Each row is a point on a tangle of strands that fork, close into loops and nearly touch. The rows are in no order.
(in the rows, 128 means zero)
Points whose rows are less than 98.2 apart are linked; no others are. Some points are linked to none.
q764: [ 93 167 151 131 186 116 108  84 160 153 133  79 139 128 146 124 112  93
 141 113 103  64 144 160 113 125 146 139  64]
q498: [112 170 164 162 177 126  95 127 161 124 182  92 138 114 156  93 129  88
 104  73 150 101 119 158 163 109 115 122  84]
q709: [ 97 160 160 116 179  92 168 105 137 154 172  78 127 119 137 137 123 107
 147 115 115  79 164 122 100 115 101 155  85]
q834: [152 149 122 143 112 135 137 151 147 140 139 167 128 133 129 115 124 113
  62  95 222 115  90 178 161  77  77 133 130]
q254: [120  84 159 135 118 159 111  91 187 121 151 103 132  89 155 110 158 131
 192 148  84 167 159 102 114 167 185 122 133]
q184: [139 100 117 146  79 138 111 147 114 106 159 107 113 106 119 136 156 141
 109 118 125 205 151  87 159 160 106 103 186]
q360: [131 130 183 134 142 121 179 126 153 119 231 132 119  92 150  98 149 128
 167 109 156 130 126 112  97 130 108 179 139]
q900: [ 92 181 111 131 137  88 194  94 118 159 123  86 112 117 123 154 134 123
 129 141 144 102 162 142  81 100 105 193 101]
q462: [141  70 142 112  78 138 117 112 137 150 146 138 135 108 145 139 121 155
 137 157  82 174 130 106 102 196 134 127 175]
q208: [148  71 166  89 152 133 129 167 101 124 157 159 149 151 129 123 116 139
 170 125  80 135 103  78 148 164 128  78 140]
q47: [149  76 125  89 143 134 143 170  77 144 123 192 146 188 102 142 105 153
 112 111  91 131 101 110 164 141 129  66 150]
q30: [137 167 154 180 157 137  94 138 184 104 176  93 122 109 164  79 147  93
  96  80 175 136 129 151 160  93 114 118  92]
q361: [160 133 150 147  82 139 154 155 153  96 191 143 105 100 137 102 151 145
  98 102 188 178 118 103 121 122  90 143 177]
q949: [177 130 146 141  77 140 164 184 139  90 192 160 108 119 125 100 139 149
  78  86 208 164 107  70 155  90  72 123 184]
q837: [131 113 181 140 181 139  99 162 109 122 184 145 148 142 148  97 125 109
 147  82 118 112  90 119 206 136 123  82 113]
q256: [121 124 128  89 157 123 137 129  93 149 119 160 132 162 117 148 115 136
 134 125 119  84 105 155 116 127 116 118 122]
q655: [148  86 112 116 112 135 165 165  79 161 129 210 145 167  92 152 110 151
  66  86 145 138  93 134 201 112 119  90 175]
q68: [126 173  80 153  83 109 151 155 105 117 115 105 112 117 107 145 154 129
  77 106 192 163 136 111 144  68  67 153 147]
q621: [ 96 165 168 144 190 122  90 105 148 135 161  80 143 130 152 108 114  90
 130  91 108  79 127 147 148 127 134 116  72]
q359: [124 142  83 105 134 136  82 115 108 122  31 144 111 133 107 139  91 139
 150 178  95  71 142 153  81 138 168 133  94]
q600: [128  90 111  89  82 110 136 126 106 148  74 127 128 125 120 162 108 170
 142 187  75 144 143  80  77 171 130 127 154]
q730: [153 140 124 161  79 136 162 112 212  94 170 112 106  88 153  95 180 136
 113 137 162 189 155 135  88 108 156 196 150]
q970: [146 123 148 180 120 157 102 121 204 101 172 114 120  87 166  78 183 120
 130 122 153 180 135 154 133 124 166 148 131]
q828: [130 167  89 183 117 142  75 130 146 107  96 106 131 116 125 109 139  82
  84 115 178 144 128 178 173 107 126 130 116]
q556: [126 103  99 104 107 122 115 102 148 138  37 121 127 111 116 143 106 144
 164 203  85 117 166 106  62 159 172 142 116]
q771: [114 117 166 154 153 146 116  92 184 112 168  88 131  90 164 100 170 118
 184 126 109 152 155 119 126 136 176 133 110]
q897: [166 101 168 118 139 122 182 187 102 130 225 191 135 137 121  99 127 125
 119  75 163 141  84  91 189 103  95 142 169]
q905: [108 132  94 102 107 107 146 130  76 144  63 119 117 137 105 171 126 152
 137 168 108 121 143 114  87 134 116 148 128]
q425: [101 136 151 126 163 112 165  71 169 145 143  78 124 106 149 134 142 111
 183 146 109 103 183 111  85 122 150 157  90]
q63: [156  77 139 105 149 133 171 177  76 158 157 210 149 183 101 133 113 135
 105  84 121 136  93 111 197 120 121  87 163]
q510: [151 169 113 152 101 124 148 158 142 108 149 116 115 122 122 118 143 122
  71  91 210 145 130 113 146  60  57 135 135]
q830: [109 136 140 103 160 111 151  91 140 146 112 111 127 125 134 144 124 124
 175 154 110  88 152 128  74 132 132 144  95]
q384: [131 129 105 102 174 145  76 143  90  89  60 144 122 187 109 121  71 147
 115 135  76  69  94 130 156 126 158  43  87]
q653: [119 112 121 135 107 136 137  73 187 140 110 112 140 102 144 133 147 118
 174 175 100 145 169 149  89 146 202 177 127]
q737: [175 109 166 133 106 132 176 195 126 110 221 189 122 125 127  91 128 136
  92  77 197 147  86  83 177  92  78 133 176]
q117: [142 139  97 164  59 128 133 126 149 114 133 113 117  93 124 124 158 131
  92 143 158 197 149 129 114 137 123 174 168]
q270: [145 138 139 159 106 134 143 134 166  91 181 112 101  96 138 100 175 130
 114 111 173 175 141 114 114 111 104 150 152]
q115: [113 119 181 156 170 151  94 116 159 105 182  97 133  98 164  86 156 114
 182 107 109 140 124 109 153 149 157 107 111]
q619: [ 88 170 158 111 190  96 133 103 149 160 144  62 131 129 135 133 100 101
 137 113  91  50 172 130 104 122 119 138  59]
q944: [ 93 153 101 104 109  95 185 127  66 152  91 119 113 138 107 177 132 152
 130 146 123 122 134 111  91 111 101 164 130]
q497: [ 86 182 100 123 117  85 194 117  83 154 110 105 114 130 112 168 134 137
 116 134 149 112 140 132  94  97  90 188 121]
q161: [128 122  84 108 154 139 115 151  63 145  81 177 123 191  90 153 104 147
  87  95 114  90 110 153 188 103 129  75 120]
q514: [122 143 119 152 129 125 148  76 192 138 125 105 138 103 148 128 159 104
 154 153 134 134 166 175  96 113 186 195 106]
q215: [125 109 148 126 105 135 151  83 171 145 142 132 132 103 147 129 146 132
 171 161 121 147 139 151  80 152 167 169 143]
q366: [126 117 123 116 155 127 139 155  86 140 143 147 141 163 112 147 131 124
 110  87 135 125 109 128 182 110 102  91 138]
q597: [128  74 158 114 104 147 113 109 155 134 140 122 136 103 146 125 132 145
 180 158  81 164 143  93 103 186 152 111 148]
q347: [131 167 130 190 141 148  75 123 175 101 134  94 131 111 153  87 139  83
  93 101 175 142 119 173 175 102 133 114 101]
q492: [150 138 124 171  99 140 126 117 207 109 152 117 125  93 156  97 172 112
 118 136 166 182 144 168 108 112 163 183 133]
q638: [124 135  73 112 137 145  77 142  64 127  51 163 109 176  97 150  96 148
 103 134 102  81 117 167 158 117 141  95 112]
q390: [129 122 104  80 146 118 111 129 115 116  49 145 112 144 106 140  87 158
 148 173  94  66 124 132  74 135 148 106  95]
q569: [133 106 154  94 147 130 135 136 102 157 143 191 134 156 128 136 112 131
 130 119 140  92  80 175 130 143 123 123 139]
q812: [115 143 115 113 169 138  67 119 111  85  54 104 128 161 119 122  83 128
 143 148  78  75 109 122 130 134 157  66  79]
q69: [122 121 169 124 126 125 173 100 153 142 186 134 128 103 148 120 148 132
 175 134 139 140 122 135  81 145 130 170 143]
q807: [107 130 164 139 172 146  83  95 150 117 113  95 146 129 152 109 116 108
 181 140  88 105 116 125 127 145 172  96  87]
q88: [110 151 103 111 165 116 104  89 147 119  33  89 119 125 119 130  98 119
 168 181  90  63 163 116  83 123 172 128  63]
q785: [ 99 157 128 102 168  95 157 120 103 150 135  99 129 145 121 154 125 120
 135 113 119  85 149 126 110 107  89 135  95]
q843: [145  81 174 110 168 139 117 174  96 128 167 173 150 163 134 107 116 120
 155 104  99 123  86 106 188 153 135  71 129]
q416: [124 108 143  93 130 120 155 105 130 147 109 139 129 127 130 149 114 143
 176 168 104 110 127 122  67 153 135 136 131]
q739: [118 143 123 173 144 142  87  92 170 111 119  89 139 110 148 112 157  89
 142 135 126 147 142 166 140 134 176 139 109]
q745: [112 128 115 149 134 149  74  88 153 106  67  82 142 123 131 125 125 102
 172 171  81 135 156 122 124 155 193 114 102]
q939: [149 137 100 138  81 123 158 167 106 136 128 161 132 137 102 141 129 140
  57  93 201 151 100 129 181  71  77 117 163]
q583: [130 156 125 130 118 104 177 151  98 110 182 110 112 120 110 138 156 136
 105  85 164 151 136  79 143  87  67 139 156]
q677: [119 111 163 104 171 140  87 111 145 114 102 133 144 137 146 110  99 126
 182 146  89  86 101 129 111 155 165  85  92]
q309: [146 110 162 103 136 118 187 163  93 147 200 188 142 150 119 125 120 127
 127  90 153 127  82 118 161 118  97 142 162]
q639: [131 140 136 146 161 122 122 165 111 109 181 107 133 130 121 121 140 102
  96  60 160 129 132 104 198  85  79  91 123]
q320: [174 157 132 158  97 148 131 169 170 117 146 145 118 130 144  95 131 112
  61  97 232 136 112 133 151  56  65 120 128]
q182: [133 100 133  78 147 131  99 122 132 119  75 147 128 140 125 129  93 147
 168 167  90  85 107 132  85 157 154  93 105]
q420: [119 167 133 147 140 111 150 107 158 136 156 107 125 111 140 121 145 107
 117 111 172 123 131 170 106 102 105 172 115]
q177: [117 131  79 122  89 124 115 130  83 152  55 150 123 129 105 163 115 144
 120 175 114 122 142 153  88 151 142 166 144]
q792: [133 119  94  94 181 137 104 156  75 114  74 167 126 204  97 134  87 150
 103 105  79  80 101 128 173 112 148  47  96]
q909: [127 149 160 130 146 110 166 129 143 128 202 128 126 110 138 110 141 112
 127  99 172 120 115 140 118 106  90 161 126]
q5: [ 92 180 101 136 155  98 154  81 132 158  96  74 118 119 121 154 131 104
 135 151 123  82 183 146  87 106 131 184  76]
q819: [150  80 113  79 124 133 111 160  89 134  87 180 134 172 113 148  89 167
 116 147  82 115 101 125 129 161 138  71 141]
q122: [111 128 141 157 145 148  80  93 156 107 110  88 141 118 147 114 140 100
 168 141  97 143 135 130 143 150 175 103 108]
q428: [138 141 102 143  96 128 131 149 118 135 118 155 128 130 111 137 134 120
  74 109 196 139 105 172 163  94  91 132 153]
q251: [125 131  83 139  64 124 120 126  97 156  88 158 129 113 110 153 121 137
  93 160 142 150 126 170 106 152 128 181 170]
q135: [104 155  52 147 112 133  79 145  65 129  47 125 126 143  91 157 124 114
 101 137 129 123 144 158 165 122 128 126 125]
q477: [154 102 107 132  74 130 163 168  95 148 137 183 139 140 104 152 116 149
  52  93 175 164  95 130 187 104  98 106 189]
q890: [156 151 138 164  98 139 170 128 198  76 190 106  87  92 147  88 178 146
 109 116 182 177 155  97  82 100 118 181 151]
q898: [128 121  91 130  60 110 147 161  71 139 120 135 127 130 104 170 139 159
  77 121 134 187 128  97 157 130  93 127 190]
q125: [ 92 173 105 122 171 106 119  80 139 146  61  81 121 126 123 142 105 109
 148 158  99  56 177 143  84 118 155 157  58]
q685: [140  94  93 122  62 125 109 140  88 160 100 151 131 132 122 161 106 160
  86 153 102 164 127 128 127 180 118 131 186]
q591: [146 117  98 169  62 140 105 131 142 102 142 101 114  91 122 124 162 131
  93 132 141 209 161 112 144 154 121 137 173]
q923: [118 155  68 116 131 143  62 128  76 115  30 142 108 150  97 145  95 132
 123 158  99  76 137 162 125 130 155 122  99]
q310: [117 114 193 155 173 154  82 133 136 113 176 124 148 118 166  83 136 109
 172 106 109 127  92 120 176 155 148  84 111]
q471: [115 131 137  84 155 107 178 130  89 150 131 138 132 156 119 154 121 137
 148 130 114  98 118 117 103 123  99 134 119]
q250: [143  81 121 128  61 135 110 121 121 152 147 142 136 115 142 144 120 157
  99 145 108 185 124 121 123 190 117 133 192]
q919: [136  76 153  91 124 133 126 147 109 120 143 128 138 137 125 137 127 149
 167 143  76 157 127  65 127 172 118  80 147]
q81: [141 110 158  92 157 121 171 151  93 161 177 207 143 165 126 129 110 129
 119  94 151  94  74 156 150 122 106 134 144]
q847: [126 113 103 119 122 137  80 110 138 113  43 101 132 122 117 138 108 129
 161 187  78 131 152 104 102 165 171 102 112]
q67: [134  83 120  86  99 122 128 142 103 130 101 128 133 139 116 154 117 161
 148 164  73 152 134  74 107 172 118  93 150]
q504: [112 146 121 118 167 134  70  93 147  91  42  86 134 137 125 111  86 118
 166 169  77  72 126 109 106 136 179  89  70]
q744: [127 137 143 187 135 152  80 109 190  96 149  89 132  98 162  87 168 103
 133 119 140 170 134 159 154 131 177 127 118]
q423: [126 106 149  76 119 110 181 132  96 149 135 167 135 150 122 156 107 155
 160 148 107 110 105 111  82 148 112 134 147]
q531: [114 155 117 146 142 120 137  91 154 144 123 109 129 117 136 133 146 106
 140 136 146 116 143 179  97 117 141 175 108]
q434: [133 148  95 157  57 120 139 132 124 138 113 138 127 104 116 135 138 129
  85 145 170 173 127 154 113 129 112 178 173]
q481: [136  83 139 122 103 136 114 151 101 118 157 121 129 127 125 141 142 144
 136 125  96 181 133  81 157 170 113  83 172]

A fork is a point with three links, a tip a point with one. Leave the first point through the second and follow the links. Name the first fork or tip that comes.
q462, q597 -> q919
q828, q347 -> q471
q785, q709 -> q828
q792, q161 -> q122
q47, q63 -> q68
q68, q510 -> q819

A piece is all that can be reached along the links. How many separate loops has the piece of each point below (a circle has one, a figure eight two, a Y none), and how many tips (points with one link)?
q117 -> loops 0, tips 5
q360 -> loops 1, tips 0
q939 -> loops 0, tips 2
